Points on a hilly landscape, in no order, each with its height.
From any point a climber steps to the highest of the 3 points nearest to it. It stops when none of these is higher. Distance is the straight distance between rows; heights are no part of it.
dinu height 312: [129 118 163 111  99 109 120 158 118 129 197 134 126 116  99 143 133 127
  90 171 127 125 121 157 129 123]
zep height 275: [120 134 125 104 139 122 120 138 144 105  94 143 137 135 141 120 108 130
 173 117 112 146 129 119 128 129]
Zim height 438: [183 111 125 178 110 103 138 121 145 131 132 108 182 171  93 134 129 133
  89 116 172 115 194 120 154 112]
tufik height 522: [ 86 149 136 103 149 188 103 107 121 158  65 148  57  73 194 120 109 114
 170  97  88 124  70  86 100 135]
Penul height 389: [ 59 154 123  69 149 170 110 103 110 156  84 142  38  48 197 121 131  99
 153 114  56 121  37  96  81 132]
maf height 404: [156 123 155 135 115 115 130 134 139 114 170 125 159 136 103 140 119 137
 111 130 142 134 154 143 135 114]
vago height 420: [ 58 151 140  64 141 148 143 136  93 164 159 115  82  67 157 100 135 110
 122 140  72 129  59 147  65 141]
pota height 156: [ 94 120 151  95 127 137 131 135 116 143 132 131  99 108 148 106 119 125
 154 134 105 132 101 138  87 126]
kevar height 309: [142 135 103 146 156 122 111 121 148 103  71 158 152 161 162 132 114 117
 168  94 138 134 139 101 154 153]
gup height 376: [ 92 131 142  96 125 123 118 141 105 152 159 127 114 100 126 107 127 139
 150 144 124 125  93 143  84 126]
nol height 167: [ 57 157 137  61 141 164 133 102  99 164 116 118  54  49 186 109 127  91
 131 123  47 134  47 120  79 123]
puzaz height 319: [145 129 136 153 120 114 141 115 145 119 137 127 169 149 110 149 130 120
 121 106 141 122 160 140 148 116]
satos height 124: [ 88 145 142  90 139 155 117 120 137 140 108 134  80  87 173 103 117 133
 153 119  86 143  86 115  90 134]
kabak height 317: [117 119 172 111 110 109 140 164  86 144 204 126 112 112 102 136 131 140
  89 178 124 130 109 165 115 113]
kemu height 393: [ 74 144 141  84 124 145 143 140  81 167 169 122  92  78 145 102 135 113
 131 149 103 125  76 142  72 129]
lal height 442: [121 122 138 114 119 121 131 143 130 120 158 140 132 108  96 144 121 126
 128 131 138 131 115 157 132 114]
Vak height 517: [141 126 117 136 137 115 121 117 129  92  93 140 155 146 127 141 121 117
 172 104 148 143 135 121 156 144]
zibe height 267: [170  95 108 199  90 110 128 136 136 118 156 108 174 194  72 136 169 159
  77 135 185 118 207 131 159 120]
seve height 414: [109 124 175  97 109 139 130 161  69 162 194 131 105  91 101 127 141 131
  98 185 119 125 101 167 108 113]
momi height 403: [122 121 140 124 120 127 130 136 131 111 150 141 148 124 106 132 109 128
 139 133 125 139 123 145 125 112]
kazi height 340: [147 119 133 167 120  97 134 152 134 110 177 105 161 155  85 128 147 142
  78 148 165 117 175 138 144 121]
Geb height 209: [168 100 103 189 110 116 129 135 153 111 132 106 179 208  72 122 155 162
  79 144 199 108 211 137 167 131]
Modoz height 258: [169  90 106 194  94  86 136 152  93 110 191 101 162 186  55 137 200 167
  58 149 177 115 215 158 155 123]
diroz height 45: [ 87 143 128  87 147 141 127 130 120 139 116 124  93  97 161  95 126 134
 153 137  96 144  93 123  88 136]
Bup height 380: [136 111 158 133 116 107 146 142 132 114 173 130 153 121  99 148 138 140
  83 137 145 132 146 145 133 110]
Lirol height 368: [118 152 126 116 166 146 121 131 149 104  74 149 119 125 163 127  99 132
 180  93 113 138 118  87 133 148]
ruge height 416: [ 64 152 139  79 131 147 138 121  99 158 142 122  87  70 162  87 132 113
 136 134  73 133  63 131  71 140]
sot height 432: [179 112 122 176 104 113 131 120 153 107 133 122 183 165  93 136 139 118
 104 130 165 127 180 119 148 117]
maton height 411: [134 121 146 114 115 109 138 149 133 122 177 123 141 122  89 131 130 134
 113 138 132 127 130 143 132 116]
Nupo height 493: [ 95 151 128 109 147 169 116 115 154 123  73 161  61  98 185 128  95 132
 159 104  88 134  87  94 109 145]
Baza height 185: [151 134 101 161 154 110 113 123 157 108  55 154 150 167 165 146 120 104
 171  93 143 134 139 113 159 149]
res height 478: [ 82 138 116 100 157 191  93 111 130 151  53 161  48  77 205 134 104 113
 162  88  93 118  49  58 101 139]
kopos height 111: [132 108 127 155 112  88 137 156 113 115 186 108 158 161  71 133 167 150
  62 141 147 127 165 156 146 119]
kan height 358: [119 123 161 109 121 118 125 154 109 144 190 128 126 109 106 136 129 136
 108 152 121 131 108 161 116 114]
nit height 454: [159 118 138 163 112 113 132 128 149 115 146 107 173 157  94 140 142 139
  92 135 160 131 186 132 158 108]
vozip height 161: [ 87 150 132  94 144 167 127 106 124 153  98 126  57  79 184 122 112 124
 155 116  67 135  72 107  98 131]
zitod height 589: [116 119 141 102 127 129 132 143 118 127 150 138 128 104 124 131 120 139
 147 145 128 117 115 145 109 115]
musov height 251: [162  99 128 183 104  88 136 156  94 108 192 101 157 187  67 137 198 159
  55 153 162 109 191 171 153 110]
Vol height 228: [ 84 157 117  82 131 151 137 112 107 157 121 121  70  87 183 108 126 128
 137 131  63 143  79 120  83 131]
nam height 194: [169 110 103 154 144 112 124 103 148 109  76 141 164 165 136 153 117 116
 159  98 148 139 160 112 167 144]
Tupo height 485: [ 98 124 152  93 117 145 148 154  56 169 187 129 102  76 116 121 134 117
 119 183 114 123  85 159  93 128]
bug height 532: [135 128 118 131 155 125 138 123 143  98  69 150 135 141 148 138 110 132
 165 107 130 137 134 103 153 148]
turom height 114: [177 139  93 160 141 118 110 115 145 113  59 142 153 179 160 142 115 108
 166 101 143 129 152 110 157 142]
tul height 431: [200 112  95 190 112 115 115 109 176 114  99 124 179 209  92 131 133 136
 104 119 185 111 212 124 171 128]
sabet height 273: [166  88 109 189 104  81 121 151  84 120 169 107 159 183  59 136 186 167
  57 160 193 116 213 140 164 114]
Kofa height 236: [167 107 107 199 103 104 142 122 149 116 151 103 176 184  79 122 155 153
  82 128 191 116 203 124 165 120]
Bepo height 398: [117 116 157 117 104 119 132 157 111 135 176 129 132 122 109 143 126 133
 118 139 129 124 124 157 130 115]
Zada height 270: [159 117 132 140 118 122 131 121 146 113 112 130 163 134 122 144 124 116
 149 127 140 132 140 120 148 126]
bini height 297: [128 129 134 126 140 123 119 122 133  91  95 144 144 129 139 116 115 122
 165 118 136 146 134 117 142 138]
ribo height 344: [146 120 152 134 113 110 143 157 124 122 196 116 143 127  93 141 138 148
  77 145 132 140 146 156 132 117]
vip height 372: [161 102 122 164 107  99 130 137 135 112 161 112 172 173  83 134 148 142
  78 135 155 135 184 122 142 112]
meb height 278: [ 60 157 128  81 139 176 126  99 113 161 108 117  46  50 193 115 116 107
 147 117  56 135  41 121  84 141]
pugaz height 392: [133 113 149 121 117 115 136 138 135 115 146 118 151 115 104 151 119 139
 120 140 144 127 140 143 131 110]
Sav height 324: [ 92 164 110 106 152 176  96 124 155 125  60 167  72  99 190 139  83 130
 172  92  92 129  92  76 123 145]
rapoz height 316: [110 165 121 117 160 173 107 115 166 114  51 161  86 112 182 134  93 127
 163  93  96 138 109  84 145 154]
suz height 464: [191 118 108 191 114 112 122 110 159 124 121 118 176 181 100 147 137 134
 109 129 175 125 193 119 165 124]
terur height 212: [183 107 102 185 117 110 122 124 164 127 140 107 179 199  79 110 141 148
 103 139 198 110 206 124 167 118]
sed height 484: [ 66 159 137  75 136 147 148 108  90 168 144 126  75  63 169  96 129 117
 126 146  61 130  63 136  60 138]
ver height 82: [212 107  86 173 130 122 105  95 183 121  57 147 155 202 131 147 119 113
 148  99 182 124 173 114 194 137]
rukuf height 259: [145 116 119 142 129 123 126 121 139 100 115 137 151 134 117 142 119 121
 156 119 132 143 144 133 138 122]
zub height 465: [ 92 155 119 104 155 141 122 138 150 123  80 151  98 119 164 115  98 136
 177 110  97 138 105 104 121 139]
kugir height 218: [169 117 117 168 124 114 114 111 144 105  99 129 176 165 112 146 123 123
 145  99 158 121 163 125 159 123]
Bigov height 350: [219 106  97 192 120 120 113  94 187 121  92 120 178 205 106 138 122 137
 118 122 185 111 208 124 190 137]
vune height 164: [ 99 127 135  86 144 133 126 141 132 125 122 144 107 103 141 107 114 138
 166 122 107 133 117 136 102 136]
Nuvi height 349: [112 119 164 108 114 126 135 149  98 149 184 134 120  93 124 127 125 124
 126 173 122 123 103 164 113 120]
mabo height 257: [163 123 125 150 139 105 130 113 137 103  98 136 168 151 126 135 113 127
 168 117 144 129 140 120 158 131]
sefup height 313: [160 106 113 187 115 100 136 140 118 115 163 105 168 182  83 131 170 155
  73 148 174 115 196 130 146 116]
Gesas height 143: [ 87 144 138 108 148 147 122 129 126 138 103 133  70 103 159 111 103 128
 154 122  84 134  85 113  95 152]
kogu height 505: [190 113  99 182 115 117 121 106 179 120 116 112 174 198 109 126 131 151
 110 124 192 116 196 128 174 128]
gur height 469: [153 119 144 160 117 107 142 133 135 117 160 119 161 151  88 136 134 132
  93 133 158 125 171 144 146 110]
sev height 424: [ 77 146 144  71 136 140 151 149  64 176 174 115  87  68 128 107 152 110
 112 167 105 124  60 153  76 137]
Budaf height 217: [156 119 116 148 124 115 129 123 145 117 119 126 171 139 116 139 130 124
 146 103 142 138 153 122 147 118]
Ziga height 224: [184 117 105 165 123 118 117 103 151 110  88 134 168 179 124 162 127 117
 146 109 160 127 167 120 186 134]
vok height 647: [ 63 168 143  65 143 158 160 106  96 164 135 109  55  44 166 111 134  98
 118 130  54 123  36 129  80 127]
Gogu height 588: [ 81 161 126  91 152 186 114 110 144 136  59 156  63  91 195 133 100 121
 169 104  87 120  73  75 116 139]
Gub height 229: [139 107 160 134 115  88 143 160 109 117 214 122 134 146  67 144 153 155
  50 158 133 139 147 156 142 114]
Zupe height 320: [ 46 172 140  68 132 152 160 123  74 169 157 107  67  44 152 100 140 109
 108 144  54 121  46 141  69 134]
Mivo height 160: [156 129  99 152 155 119 117 119 146  93  72 146 163 171 133 124 116 120
 161 100 152 130 149 118 160 145]
Fipib height 397: [ 56 159 138  63 133 132 139 138  64 162 173 107  80  54 144  96 148 100
 113 147  84 123  49 145  73 134]
Kep height 357: [ 69 152 128  79 133 152 135 120 108 161 130 128  87  70 159  93 122 128
 144 136  83 137  65 125  65 130]
limi height 487: [ 63 146 123  93 159 188 109 109 125 147  62 147  44  65 204 132 102 103
 166  99  63 117  42  76  90 132]
Fikam height 463: [ 89 133 157  91 132 141 140 157  70 167 174 130 100  86 126 108 133 121
 115 176 121 126  82 161  83 127]
nop height 359: [141 118 134 136 115 121 134 138 129 120 135 127 155 127 110 142 116 127
 140 114 133 121 146 127 136 109]
poda height 245: [126 132 118 113 135 134 120 137 127 103 108 133 144 129 137 128 119 131
 166 113 131 143 124 131 135 138]
ruvo height 387: [166 117 117 163 113 113 134 112 154 114 127 107 178 155  98 143 127 134
 121 122 156 128 170 123 154 119]
Damer height 35: [218 109  74 183 135 126  98  92 200 105  64 125 171 232 136 143 109 124
 140 112 182 113 193 125 190 130]
sak height 348: [109 140 132 102 139 132 118 136 133 117  96 134 110 122 153 110 105 135
 171 111 106 152 108 112  99 142]
Betom height 234: [ 49 162 133  44 139 139 171 151  69 170 179  92  57  31 141  95 140 100
 103 148  52 127  18 149  70 140]
Zeko height 384: [ 88 122 148  74 126 136 140 137 100 153 166 128 105  86 131 112 136 125
 140 151 105 120  86 144  86 119]
mol height 356: [136 120 167 139 108 105 143 160 131 109 190 124 149 130  95 148 136 145
  82 144 138 126 153 144 130 111]
bev height 233: [182 107 112 176 123 110 111 102 166 114 100 129 174 167 110 140 121 121
 131 114 169 125 180 121 173 125]
gati height 254: [203 109  90 180 113 120 116  94 169 115  85 115 175 192 111 147 124 131
 141 109 176 126 182 122 188 136]
vig height 92: [194 132  96 160 142 119 115 101 165 116  59 148 157 197 154 143 120  97
 161 102 174 128 164 111 179 140]

Call two points neighbours if one is among the 3 nearest of the other. Go from one point of each pair to the other, from neighbour to neighbour, staying as high as possible. Name the lowest point that can't be avoided.
Zada, bug -> rukuf
gur, Tupo -> gup
kogu, zitod -> pugaz
bug, Gogu -> Lirol
kogu, gur -> Zim
vok, Tupo -> Fipib

For each start below, name the point where the climber stops.
vune -> Gogu
musov -> gur
Modoz -> gur
Kofa -> gur
Geb -> gur
